Each row is a point on a landscape with many valleys, with its height.
From any point a ball rolls to the lowest of the 2 points nearest to it. It stops when none of these is lower. Distance is the straight distance between rows; heights are no part of it.
k731: |  -2.5 | -17.0 |  12.8 |  25.0 | -14.6 |   0.3 |  -5.9 |  -4.6 |  -6.3 |  18.1 |  -6.9 |  -6.6 |  31.3 |  20.8 |  -3.0 | -10.2 |  13.3 |  12.1 |  -4.5 |   8.1 | -24.5 |  (h 215)
k133: |  -1.2 |  -0.1 |   4.9 |   2.7 |   3.3 |  -7.5 |  41.2 |  14.8 | -35.5 |  -5.9 |  -3.0 |  11.5 | -11.3 | -20.5 |   3.0 |   9.1 |  29.3 | -10.1 |  -8.4 |  -2.6 |  23.2 |  (h 663)
k243: |  24.5 |  -0.4 |  -4.7 | -31.6 |  -6.9 |   1.4 | -28.4 |  -7.2 | -11.3 |  31.9 |  22.5 | -11.1 | -11.3 |   9.5 |  -3.4 | -25.2 |  13.1 | -20.2 | -25.4 |  12.9 |   9.5 |  (h 668)
k591: |  -6.6 |  -2.3 |  34.2 |  -9.4 |   9.2 |  -3.3 |  -8.5 | -23.8 |   2.9 |  -5.9 | -29.4 | -14.2 |   7.7 |  -9.6 |   2.9 |  13.1 | -34.1 |   1.6 |  -3.1 |   0.7 | -30.9 |  (h 264)
k930: |   5.7 |  -1.8 |  27.9 |  10.7 | -17.7 | -17.5 |  16.6 |  -8.1 | -30.3 |  25.9 | -12.3 |  -3.4 | -31.1 |  -6.7 | -18.2 | -19.5 |  31.6 |  -4.4 |  11.4 | -26.3 |   5.1 |  (h 132)
k464: |  -9.4 | -14.2 | -12.3 |  -9.3 |  -3.9 |   4.7 | -25.4 | -16.8 |   4.8 |  42.7 |  23.0 | -31.6 |  31.9 |  22.3 | -22.6 |  -1.0 | -12.4 |   9.4 | -14.6 |  48.8 |  -1.0 |  (h 218)
k851: |   7.2 |  -2.8 | -12.5 | -14.5 |  11.1 | -25.9 | -39.7 | -19.1 |   0.5 |  35.7 |  -2.1 | -41.9 |  10.4 |   0.7 |  -5.3 | -21.3 |  18.9 |  11.1 |  -2.7 |   4.8 |  -4.6 |  (h 677)
k471: |  20.7 |   0.9 |  -8.0 |  13.1 |  11.5 |  -3.6 | -49.0 | -10.5 |  -1.1 |   8.8 |  -7.6 |   7.8 |  17.4 |  -9.6 |  -3.1 | -17.6 |  36.2 |  18.3 | -10.8 |  34.2 | -15.4 |  (h 719)
k146: |   4.2 |  -2.8 | -13.5 |  -4.2 |  14.5 |  -7.4 | -44.2 | -10.2 |  22.6 |   9.3 |   2.9 | -19.1 |   5.8 |  -1.1 |  -5.5 |   0.1 |  23.2 |  -2.1 | -13.4 |  17.7 | -21.9 |  (h 696)
k857: |  -0.6 |   2.6 | -15.3 |  -3.2 | -18.1 |  -2.8 | -14.4 |  12.5 |  22.8 | -18.2 |  16.1 |   8.7 |  12.8 |   1.7 |  -9.5 |  16.3 |  -8.3 |   3.8 |  13.6 |   4.1 |  23.5 |  (h 345)
k687: |   5.2 |  21.0 |   2.4 |   3.4 |   9.2 | -14.5 |  14.4 |   5.2 |  10.1 |   3.2 |  -5.0 |  14.1 | -73.0 |  23.9 |  18.7 | -11.0 |  -7.0 | -35.3 |  19.6 |  -7.5 |  -2.1 |  (h 469)
k579: |  14.6 | -11.8 |  -3.7 |  -2.0 |   6.8 |  39.7 | -10.9 | -24.1 |   1.6 |  27.6 | -11.8 | -22.6 |  37.2 |  13.2 |   9.2 |  -3.3 |  13.6 |  10.1 | -42.1 |  35.4 |  15.6 |  (h 292)
k663: |  -3.1 | -24.0 | -23.5 | -12.2 |  -9.0 |  22.4 |  -7.5 |  -4.8 | -22.3 |  -4.6 |   3.1 |  22.6 |  15.4 | -20.8 | -23.3 | -20.9 |  -4.7 |  11.8 | -10.5 |   0.7 |   4.8 |  (h 619)
k938: | -16.1 | -26.4 | -38.9 |  -5.7 |  -1.6 |  14.2 | -14.3 |   4.4 | -35.3 |   2.7 |  -2.9 |   4.1 |   0.8 |  -9.8 | -30.6 | -19.8 |   3.8 |  14.6 | -10.6 | -17.4 | -31.9 |  (h 602)
k694: | -10.7 |   6.4 | -17.7 |   1.6 |  16.5 |   8.5 | -24.6 |  33.3 |  14.6 |   3.0 |  10.7 |  -4.4 |   3.9 |   7.8 |   2.7 |  -3.5 | -16.8 |   2.7 | -28.4 |  -2.4 |  15.1 |  (h 330)
k850: |  -2.0 |  15.6 |  12.9 |  10.2 |  27.7 |   4.4 |  -6.2 |  25.7 |  -1.5 |  -9.8 |  11.3 |   8.4 | -26.6 |  26.3 |  -0.2 |   3.7 |  12.6 | -25.6 |   5.9 | -24.8 |   7.6 |  (h 422)
k91: |  -0.4 |   3.2 |   0.7 | -27.5 |   1.0 | -13.6 | -11.7 |   8.3 |  -1.3 |  11.3 |   9.5 | -10.5 | -22.8 |  14.2 |   2.9 |   0.3 |  -2.9 | -31.6 |  -3.5 |  -2.7 |   2.9 |  (h 418)
k772: |  12.9 |   5.7 |  22.9 |  -3.0 |  -1.8 | -13.1 |  -1.4 | -30.2 |  13.3 |  -4.8 |  -0.2 |  30.1 |   1.5 | -27.5 |   2.1 | -21.7 |  16.8 |   6.7 |  16.4 | -17.2 |  10.4 |  (h 222)
k274: |  -3.1 |  12.0 |  -3.8 |   5.0 | -29.7 |   8.9 |  -3.4 |  20.7 |  -5.3 | -10.9 |  -3.4 |   1.1 | -23.8 | -30.0 | -36.8 |  17.5 |  29.3 |  -6.0 | -14.4 | -13.2 |  22.9 |  (h 189)
k348: |  25.9 |  29.5 | -20.7 |  -2.3 |  -7.8 |  -0.1 | -28.8 |  -2.9 |  29.5 |  -9.0 | -18.8 | -12.7 |  17.5 |   7.4 |   3.6 |  27.5 | -20.8 | -11.1 |  -3.1 |  17.8 |   9.3 |  (h 603)
k264: | -13.2 | -18.3 | -19.0 |   9.4 |  -2.7 |  27.7 |  -5.4 |  -1.4 |   0.4 |  -6.0 | -16.0 | -19.6 |  34.2 |   5.2 |  -4.2 |  24.4 |  12.5 |  -2.8 | -20.9 | -15.9 | -10.7 |  (h 609)
k521: |   6.2 |   5.8 |  -8.9 | -13.9 | -20.4 |   5.6 |  -6.9 |   5.8 |  11.6 | -42.0 |   3.7 |  -4.2 |  -1.2 |  12.5 | -16.8 |  32.8 | -36.5 |  -4.0 |  23.3 |  14.9 |  -5.3 |  (h 407)
k288: |  29.0 |   8.5 |   8.7 | -18.5 | -16.6 |   3.3 | -42.6 | -33.9 |   2.3 |  39.2 |   1.6 | -37.8 |  16.4 |   0.3 | -18.9 | -21.3 |  21.1 |  10.4 | -11.0 |   6.0 |  15.3 |  (h 666)
k931: |   0.5 |   3.5 |  -7.1 |   6.8 |  24.8 |   1.9 |  -5.8 |   3.8 | -16.5 | -43.4 |  -5.3 |  12.3 |  14.9 |  11.6 |   6.7 |  19.5 |   9.9 |  -8.1 |  19.9 | -31.9 | -38.1 |  (h 483)
k145: |   5.9 |  -5.0 |  44.2 |   3.5 | -22.7 |  -9.0 | -18.5 |  -9.6 | -18.1 |  19.3 | -21.0 | -17.3 | -23.5 | -22.4 | -21.0 | -21.3 |  18.7 |  19.8 |   4.6 |  -1.8 |  -4.5 |  (h 173)
k790: |  10.3 | -14.6 |   0.0 |   3.3 | -10.2 | -11.9 |   5.1 | -34.8 |  22.3 |   6.5 |  -7.3 |   0.2 |  24.5 |  22.6 |  17.2 |  -1.6 |  -8.6 |   4.2 |  35.9 |   8.0 | -33.1 |  (h 45)
k841: |   5.1 |  19.7 | -10.5 |  -2.3 |  -6.2 | -19.3 |   8.4 |  -9.9 |  34.6 |  -8.4 |   1.0 |  25.6 | -58.9 | -12.5 |   6.4 |  -0.9 |  14.6 | -22.2 |  24.2 |  -6.7 |   3.5 |  (h 420)
k684: |  -6.6 |   3.1 |  15.0 |  10.1 |  41.7 | -36.6 |   6.7 |  16.4 | -12.7 | -26.6 |  -3.2 |  -1.4 |   9.1 |   5.6 |  18.2 |   6.1 | -17.4 |  21.7 |  39.2 |  -3.8 |  -4.3 |  (h 514)
k963: |  -7.2 |   4.7 |  11.4 | -18.7 |  31.8 |  -0.1 |   1.7 |  -3.0 |  29.3 | -41.6 |  11.2 | -10.8 |  -8.1 |   3.6 |  22.0 |  26.4 | -23.4 |   0.3 |  25.6 | -12.7 | -18.2 |  (h 344)
k267: | -18.7 | -24.2 | -17.1 |  -5.6 |  11.3 |   0.4 | -18.9 |   7.7 | -26.6 |   8.4 |  -2.7 |  -6.8 |  16.7 |   6.2 | -12.0 |  -6.2 | -15.7 |   8.3 |  -7.8 |  15.5 | -42.5 |  (h 581)
k526: |   9.7 |  23.5 |  14.5 |  11.8 |   0.9 |   3.2 |  16.6 |  -0.3 |  -9.0 | -11.6 |  -8.7 |  17.6 |  15.1 | -33.2 |   0.2 |  -1.6 |   1.2 |   9.3 | -13.7 | -33.6 |  22.9 |  (h 174)
k205: |   3.7 |  14.0 | -20.5 |   3.2 | -10.0 | -20.4 |   0.2 |   6.5 |  29.0 | -14.7 |   2.3 |  36.2 | -31.1 |  -7.2 |   8.5 | -15.8 | -13.3 |   9.6 |  20.3 |  14.8 |   4.4 |  (h 357)
k974: |   7.8 |   9.0 | -25.8 |  11.5 | -12.6 |  16.0 |  18.3 | -33.2 | -19.2 |  23.3 | -25.3 | -21.0 |  43.2 | -26.5 | -22.2 |  -3.2 |  10.6 |  20.5 | -11.7 | -37.5 |  15.1 |  (h 536)
k436: |  -2.6 |   2.6 | -14.2 |  18.3 | -37.6 |  10.8 |  18.7 | -15.7 |   0.7 |  14.2 |  -4.3 |  -1.8 |  24.6 |  -9.6 | -23.1 |   5.2 |   6.8 |  -2.2 | -10.4 | -48.5 |   2.8 |  (h 560)
k191: |  -7.1 |   8.7 |   2.1 |  -5.5 |  12.3 | -17.8 |  20.1 |   1.9 | -13.4 |   9.1 | -14.1 | -10.9 | -16.8 |  11.6 |  20.5 |   3.7 | -21.7 | -20.5 |   3.5 | -46.1 | -11.8 |  (h 520)
k112: |  -2.9 | -17.1 | -17.9 | -33.9 | -15.6 |  16.8 |   8.7 | -20.0 |  -2.9 |   5.9 |  29.6 |  11.8 |  -8.6 | -21.8 | -22.0 | -17.5 |  44.1 | -15.2 |   3.8 | -31.8 |  18.5 |  (h 667)
k536: | -10.3 |   4.6 |  -6.0 |  12.6 |  -8.0 |   2.2 | -14.9 |  15.6 |   0.2 | -14.1 | -28.6 | -11.5 | -33.7 | -39.0 | -17.8 |  16.6 |  39.4 |  -3.5 | -13.8 | -12.2 | -11.4 |  (h 255)
k973: |  15.3 |  14.6 |  -8.7 |   4.2 | -37.5 |   4.6 |  29.5 |  12.7 | -18.5 | -42.1 |  -7.4 |  10.0 | -13.7 |  19.2 |  -5.8 |  25.5 | -32.9 |  -0.7 |  30.3 |   6.0 | -17.5 |  (h 454)
k148: |   2.5 |   5.6 |  -4.5 |   9.7 |  17.2 | -20.0 |  -2.7 |  21.4 |   7.4 | -17.7 |  18.8 |  32.3 | -27.8 |  20.7 |   9.5 | -23.8 | -27.5 |  15.6 |  35.5 |  28.0 |  -3.5 |  (h 290)
k562: |   0.0 |   5.8 |   1.5 |  25.7 | -15.0 |   5.7 |  17.1 |  26.2 |  -0.8 | -12.9 |  20.5 |  40.7 | -31.9 |  35.5 | -15.8 | -14.0 |  -1.9 | -15.5 |  23.8 | -10.7 |  15.8 |  (h 539)
k125: |   9.7 |  -8.9 |  -3.6 |  -7.1 | -26.4 |  26.3 |   3.9 |  -9.2 | -32.1 |  -6.4 |   4.8 |  21.3 |  15.9 | -36.9 | -30.5 | -14.2 |  23.5 |  15.0 | -12.6 |  -2.5 |  31.9 |  (h 636)
k156: |  -2.3 | -18.8 | -11.6 | -13.0 |  13.1 |   3.4 |  11.4 |  -3.9 | -19.3 | -16.5 |  -5.9 |   0.0 |  29.8 |  -0.2 |  13.5 |  21.0 | -14.0 |  -3.0 |   5.3 |  22.3 |   0.2 |  (h 659)
k746: | -17.3 |  -8.0 |  10.8 |  -9.9 |  66.3 | -30.5 |  -6.6 |  10.4 | -16.9 |  -8.0 |  14.8 |  -6.4 |  -0.6 |   9.9 |  21.6 |  -3.3 |  -4.2 |   6.6 |  21.0 |   3.0 | -15.1 |  (h 532)
k37: |   3.7 | -11.3 |   4.1 |  -0.8 |  11.0 |  -8.5 |  10.1 |  -0.4 |   8.1 | -23.8 |   8.6 |  -6.2 |  13.3 |  22.2 |  20.4 |  20.2 | -13.3 |   9.9 |  30.4 |  51.0 | -28.7 |  (h 272)
k242: |  -9.7 | -13.7 |  16.5 |  -8.7 |  16.7 | -22.7 | -11.2 |  -1.4 | -14.0 |  -8.9 |   6.3 | -15.6 |   5.6 |  21.2 |  -5.2 |  23.9 | -10.9 | -11.1 |  22.9 |  27.0 | -44.7 |  (h 342)
k374: |   2.0 |  -0.9 |   8.8 |  26.8 |  -7.6 |  -6.4 | -17.7 |  13.2 |   4.0 |  32.9 |   6.5 |   4.8 |   8.4 |  23.4 |   2.4 | -36.9 |  -0.7 |  17.2 | -16.7 |   7.8 |   0.3 |  (h 145)
k314: |  -2.4 |  -8.1 |  -8.1 |  20.3 |  -4.8 |  14.7 |  23.1 |  15.9 |  16.3 | -10.4 |   5.1 |  18.6 |  -2.8 |  13.8 |  32.7 |   6.5 |  15.0 |  -2.2 |  -6.7 |  14.7 |   5.6 |  (h 36)
k956: |   3.9 |  -9.6 |  -7.8 |  13.3 |   1.0 |  -8.0 | -20.7 | -15.1 |  -7.9 |  45.7 |  12.9 | -18.6 |  41.2 |  31.4 |   1.4 | -17.3 |   2.0 |   8.7 | -15.0 |  38.7 | -23.7 |  (h 119)
k303: |   2.7 |   8.5 |  13.6 |  23.5 |   4.6 | -16.5 |  -7.7 |  19.0 |   1.7 |   7.1 |   1.0 |   9.4 |  -7.4 |  16.7 |   7.1 | -20.4 | -31.7 |  16.7 |   4.0 |   9.6 |  -2.7 |  (h 220)
k960: |  10.7 |  -0.2 |  22.9 |   0.2 |  -5.9 |  16.1 |  -8.3 | -10.6 |  11.9 |  29.3 |  -6.0 | -37.6 |  33.6 |  26.4 |  18.0 |  16.1 |   5.6 | -13.6 | -33.7 |  16.2 |  -2.2 |  (h 337)
k640: | -15.9 | -29.2 |   5.1 |  -5.0 | -18.1 |  18.6 | -10.8 |   2.2 |  -1.9 |  33.4 |   9.7 | -26.5 |   5.0 |  12.0 | -18.3 | -14.4 |   2.6 |  12.9 | -24.5 |  30.0 |   3.7 |  (h 291)
k184: |  33.7 |  15.7 |  -3.5 | -20.9 | -22.1 |  -6.2 | -33.9 | -11.0 |   4.4 |  22.4 |  -5.8 |  -8.6 |   1.4 |  -1.9 | -11.7 | -19.1 |  -2.1 |  -2.8 | -20.0 |  12.6 |  27.8 |  (h 654)
k989: |  -6.4 |  16.1 |  13.1 |   8.2 |  13.7 |  13.6 |   7.8 |  25.6 |  -2.0 |  -7.0 |   9.8 |  22.2 |   4.4 | -16.9 |   6.1 | -19.3 | -21.2 |  10.6 | -26.5 | -20.0 |  41.9 |  (h 223)
k732: |  -6.9 | -21.5 |  16.0 | -16.6 | -12.7 |  -4.4 |   1.6 |  -2.9 |  -2.9 |  14.5 |  20.7 |  12.3 | -21.1 |  17.5 |  -0.4 | -12.4 |  13.8 | -13.4 |  13.5 |   6.4 |  10.0 |  (h 382)
k542: |  -3.0 |   9.4 |  -0.2 |  -0.5 |  17.7 | -32.4 |  14.3 |  -2.4 |  -3.7 | -11.3 |  -5.7 | -16.7 |  21.8 | -12.4 |  10.9 |  16.5 | -11.5 |  10.7 |  28.2 | -24.3 |  11.0 |  (h 493)
k224: |  -4.4 |  14.6 | -24.7 |  -2.1 |   0.4 | -29.6 |   7.7 |   5.7 |   8.4 | -15.6 |  10.4 | -13.6 |  -2.6 |  20.7 |   1.8 |  16.0 | -16.7 |  -2.5 |  44.6 | -30.5 |  -3.5 |  (h 466)
k49: |   8.0 |  17.5 |   3.5 |  22.4 | -23.2 |  18.9 |  11.3 |  25.7 |  -0.7 | -34.7 |   3.9 |  33.8 | -35.6 |  38.0 | -10.7 |   3.8 | -23.4 |  -8.3 |  17.5 |   0.1 | -22.5 |  (h 498)
k379: |  -4.0 |  -5.6 | -31.3 |  -6.9 |  -3.9 |  34.8 |  30.7 | -28.3 | -20.0 |  26.5 |  -5.1 | -10.6 |  26.5 | -47.2 | -20.2 | -13.3 |  -1.7 |  29.0 | -24.5 | -18.1 |  30.7 |  (h 515)
k296: |   3.3 |  -4.1 | -11.6 |   0.9 |  -1.0 |  30.3 |   5.0 |  -0.4 |  29.6 |  -6.4 |  -5.7 |  18.8 |   8.1 | -11.3 |  28.1 |   2.7 |   5.8 |   2.0 | -32.3 |  26.8 |  11.0 |  (h 158)
k387: | -13.1 |  -3.4 | -16.4 |  -5.5 | -15.7 |  16.6 |  50.2 | -19.2 |  -6.3 |  31.7 |  -9.7 |  -4.9 |  14.3 | -35.4 |  -5.1 |  -8.9 | -26.5 |   8.0 | -24.7 | -22.9 |  21.6 |  (h 488)
k899: |  14.3 |  30.7 |  28.0 |   2.3 | -10.0 | -11.3 | -29.5 |  10.2 |  21.1 |   4.1 |  20.2 | -13.1 |  -2.1 |  34.1 |  -7.5 |  18.2 | -15.4 | -27.7 |  -9.9 |  21.3 | -12.4 |  (h 505)
k959: |   7.8 |   5.9 |   3.0 |   4.5 |  -8.8 |  10.9 |  38.4 |   4.4 | -30.9 |  -3.8 |   8.9 |  17.0 |  -2.4 | -54.0 | -24.1 |  -5.0 |  38.3 |  10.4 |  -7.9 |   3.4 |  25.4 |  (h 649)
k188: |   3.7 |   6.0 |  14.3 |   2.1 |  21.2 |  -1.7 | -14.6 |  22.6 | -25.5 | -23.4 |   7.6 |  10.8 |   7.1 |  15.0 |  -4.4 |   7.8 |  -2.8 |  -8.8 |   3.7 | -14.3 |  -6.3 |  (h 453)
k728: | -21.8 | -19.0 |   9.4 |  -2.9 |  29.6 | -17.2 | -15.3 |   8.8 | -14.9 |  15.4 |  19.6 |  -3.7 |   4.4 |  13.0 |   3.3 | -20.2 |  -5.3 |  13.8 |   2.3 |  26.3 | -20.8 |  (h 556)
k470: |  13.5 | -13.5 | -25.4 |  -4.4 |  -0.6 |  29.4 |   5.6 |  -2.5 |  -2.6 |  14.5 |   0.9 |   1.0 |  15.7 |  -9.8 |  24.6 | -23.2 |  21.1 |   8.5 | -38.5 |  26.0 |  16.3 |  (h 238)
k761: | -13.3 |  -8.8 |  25.9 |  -4.9 |   3.8 | -24.7 |  -6.7 |  -8.0 |  -8.1 |   1.6 | -28.1 | -13.2 | -25.1 | -23.9 | -10.5 |  -3.5 | -10.6 |  11.9 |   5.4 |  -5.6 | -20.7 |  (h 217)
k14: |   3.2 |  15.5 | -16.6 |  11.4 | -38.0 |  -0.5 |   5.6 |   9.5 |  17.0 | -20.5 |   3.7 |  19.7 |  -1.9 | -27.9 | -30.6 |  23.5 |  12.0 |   0.9 |  11.8 |  -2.8 |  30.4 |  (h 269)
k596: | -13.8 |   0.6 |  31.1 |   7.8 |  13.0 | -31.1 |  -7.4 |  13.9 | -11.3 |  -8.8 |  15.1 | -10.0 | -28.0 |  39.2 | -16.2 |   9.9 | -15.6 |  -4.9 |  40.3 |  20.3 | -29.0 |  (h 393)
k328: |  21.8 |  20.1 | -13.9 |  -2.4 | -12.4 |  -0.4 | -11.4 | -11.7 |  10.0 |  21.2 | -33.5 | -23.3 |  12.7 |  -2.6 |  -2.6 |   7.0 | -23.9 |  -2.7 | -25.7 |  -0.6 |  24.1 |  (h 634)
k958: | -31.8 |  -4.1 |  -8.3 |   6.0 |  26.0 |  19.0 |  -3.5 |  28.6 |  12.2 | -12.9 |   9.1 |   8.3 |  -2.1 | -16.5 |  -3.1 |  -6.8 | -25.1 |  24.7 | -18.2 | -18.1 |  18.2 |  (h 274)
k739: |  24.8 |  23.8 |   4.5 |   7.5 |   3.8 | -12.3 | -18.8 |  10.3 |  17.1 | -18.8 |  -3.0 |  -7.8 |  -0.7 |  23.3 |  21.6 |  25.9 |  -4.9 | -13.8 |   6.2 |  29.0 | -19.2 |  (h 557)
k72: |  -7.4 |   3.6 |  11.0 |  22.3 |   5.2 |   7.6 |  -4.4 |   9.0 |  14.2 |   1.2 | -26.9 | -15.6 | -17.5 |  -5.8 |   9.4 |  12.1 |  35.8 | -16.7 | -23.2 | -23.6 | -25.7 |  (h 315)
k809: | -21.6 | -17.3 | -17.4 |   9.7 |  18.9 | -11.4 |  36.0 |  19.1 | -29.8 | -13.7 | -20.7 |  -3.8 |  13.2 |  -9.0 |  20.1 |  12.8 | -15.0 |  10.4 |   7.8 |  -3.2 | -13.2 |  (h 678)
k920: |  -3.6 |  17.4 |   3.9 |   3.0 |  21.1 | -26.5 |  18.9 |  18.2 |   2.3 |  16.4 | -13.4 |  -9.4 | -47.4 |   9.2 |  31.6 |  -8.4 | -21.6 | -15.7 |   1.4 | -14.9 |   1.1 |  (h 500)
k952: |   4.2 | -20.7 | -17.1 | -29.6 | -33.6 |  33.2 |   5.4 | -29.9 |   8.1 |  -2.2 |  15.8 |  24.0 |  11.0 | -25.1 | -19.9 |  -2.7 |  27.4 |  -7.6 |  -7.6 |  -1.6 |  28.4 |  (h 652)
k927: | -21.9 |   2.1 |  13.9 |   0.5 |  42.3 |  19.8 |  15.1 |  14.7 |  12.4 | -51.5 |  -3.8 |  17.7 | -23.6 | -13.7 |  21.3 |  23.5 |  -6.4 |  -1.7 |  10.1 |  -9.7 | -17.6 |  (h 331)
k299: |  -7.4 |   9.5 | -12.1 |  -7.7 | -28.4 |  15.9 |  38.4 | -10.4 |  -1.1 |  20.8 |  11.6 |  12.0 | -12.3 | -40.8 | -16.6 | -15.9 |  -1.5 |  -3.9 | -22.1 | -33.6 |  21.3 |  (h 459)
k706: |  -0.6 |   2.7 |  41.7 | -22.4 |  12.4 | -10.7 |   3.1 | -18.9 |  14.8 | -28.2 |  -7.3 |  -7.1 |   2.2 |   0.8 |  15.7 |  20.1 | -44.9 |   1.8 |  29.6 |  -2.8 | -25.6 |  (h 306)
k573: | -14.5 |   5.7 |  17.4 |  11.9 |   2.7 | -26.8 |   6.5 |   7.8 |   4.1 | -11.9 |   4.8 |  -4.8 | -32.7 |  25.0 | -17.5 |   6.4 | -18.4 |  -4.2 |  51.9 | -19.3 |  -5.3 |  (h 433)
k512: |   0.6 |  17.4 | -13.1 |   8.5 |   1.9 |  -5.6 | -17.1 |  31.2 |  16.9 |  -1.2 |  21.8 |   9.4 | -16.5 |  21.7 |  -0.7 | -10.4 |  18.8 | -10.2 |  -6.3 | -13.4 |  28.2 |  (h 383)
k183: |   2.9 |   0.1 |  15.9 |  21.9 |  -6.9 |  19.3 |   5.3 |  -4.5 |  16.3 |  12.4 | -11.0 | -15.0 |  14.9 |  23.7 |  27.5 |  12.0 |  21.7 | -19.2 | -24.9 | -19.4 | -21.8 |  (h 366)
k752: |  -6.2 |  -2.3 |   2.6 |  15.8 |  15.5 |  -9.1 |  37.1 |  41.8 | -51.0 |  -6.7 |  -9.7 |   5.5 |   0.8 |   1.2 |  18.1 |   5.8 |  -0.7 |  -5.7 |  -0.9 |   0.6 |  14.1 |  (h 674)
k905: |   9.0 |  -0.5 | -15.6 |   0.0 | -19.5 |  21.6 |  -5.9 |  -7.2 |  -2.3 |  13.3 | -11.9 |  -6.0 |   4.5 |  -7.0 |  -6.2 |  -4.0 |  20.7 | -10.2 | -26.0 | -26.0 |  -5.1 |  (h 584)
k249: |   4.7 | -10.8 |  -7.2 | -18.7 |  22.4 | -12.6 |  -3.5 | -32.6 |  18.9 |   1.4 |   0.8 |   0.5 |  14.4 |   9.4 |  26.2 |  -0.6 | -25.8 |  -0.5 |  17.3 |  37.1 | -34.0 |  (h 176)
k68: |  10.5 |   8.8 |  20.6 | -30.8 |  12.5 |  -7.9 | -20.9 | -11.1 |  14.1 |   0.6 |  41.0 |  -7.1 |  -2.7 |  31.6 |   5.1 |  12.9 | -12.6 | -37.5 |   5.9 |   8.7 | -12.1 |  (h 456)
k806: |  -9.7 | -31.9 |   4.5 | -23.2 | -14.6 |  -5.7 |   0.4 |  -7.8 |   4.6 |  23.2 |   6.0 | -20.8 |   2.2 |   3.3 |   8.2 |   3.1 |  18.0 |  -0.4 |  -0.5 |  30.9 |  25.3 |  (h 341)
k411: |  -9.3 | -14.7 |   4.4 |   4.2 | -35.8 |   5.0 |  27.5 | -10.2 |  -1.2 |  13.7 |  11.6 |  25.9 | -10.5 |  -9.5 |  -8.3 | -17.8 |   4.2 |   5.3 |   4.9 | -11.0 |  16.7 |  (h 423)
k658: |  12.5 |  15.5 |  24.7 |  -1.0 |  -3.2 | -12.9 |   6.8 | -17.3 | -11.2 |   8.9 |  -1.5 |  22.9 | -32.3 | -26.4 | -16.8 | -28.5 |  45.3 |  -5.5 |  16.4 | -32.7 |  17.1 |  (h 172)
k84: | -14.3 | -17.1 | -30.0 |   2.3 |  12.1 |  38.6 |   8.1 |  -3.9 |   1.0 | -15.0 | -11.9 |  -6.8 |  50.9 |  -1.4 |   3.1 |  36.5 | -10.3 |  11.1 | -12.9 |  10.3 |  10.0 |  (h 635)
k440: | -14.7 |  -1.5 |  24.5 |   0.0 |  20.4 |  16.1 |  15.7 |  22.4 |   7.9 | -31.4 | -15.3 |  10.0 | -13.9 | -18.2 |  27.4 |  21.0 | -19.8 |   6.2 | -16.2 |  16.5 |   3.0 |  (h 286)
k529: | -15.8 |  -1.1 |   6.6 |  -5.5 |   8.0 |  25.4 |  36.4 |   9.6 |  26.5 | -19.6 |  -1.0 |  13.1 |  -4.6 | -31.2 |  28.1 |  10.5 |  -4.4 |   1.9 | -22.5 |   2.6 |  25.4 |  (h 239)
k554: |   9.2 |  -8.6 |  -8.6 |  14.3 |  -8.3 | -19.6 |   5.0 | -37.3 |  20.7 |  10.4 | -10.3 |  20.0 |  26.2 | -13.4 |  18.1 | -14.6 |  17.1 |  19.1 |  26.2 |   0.3 |  -3.6 |  (h 180)

For each start below, name the point where the ball stops.
k684 | k790
k920 | k374
k188 | k526

Call two points neighbours if one is among the 2 nearest of the other. Go from one point of each pair to the other, from neighbour to neighbour, staying as low as possible. Name the highest point that can't be avoided.
k274 / k526 | k183
k314 / k790 | k963
k526 / k930 | k772
k956 / k374 | k731
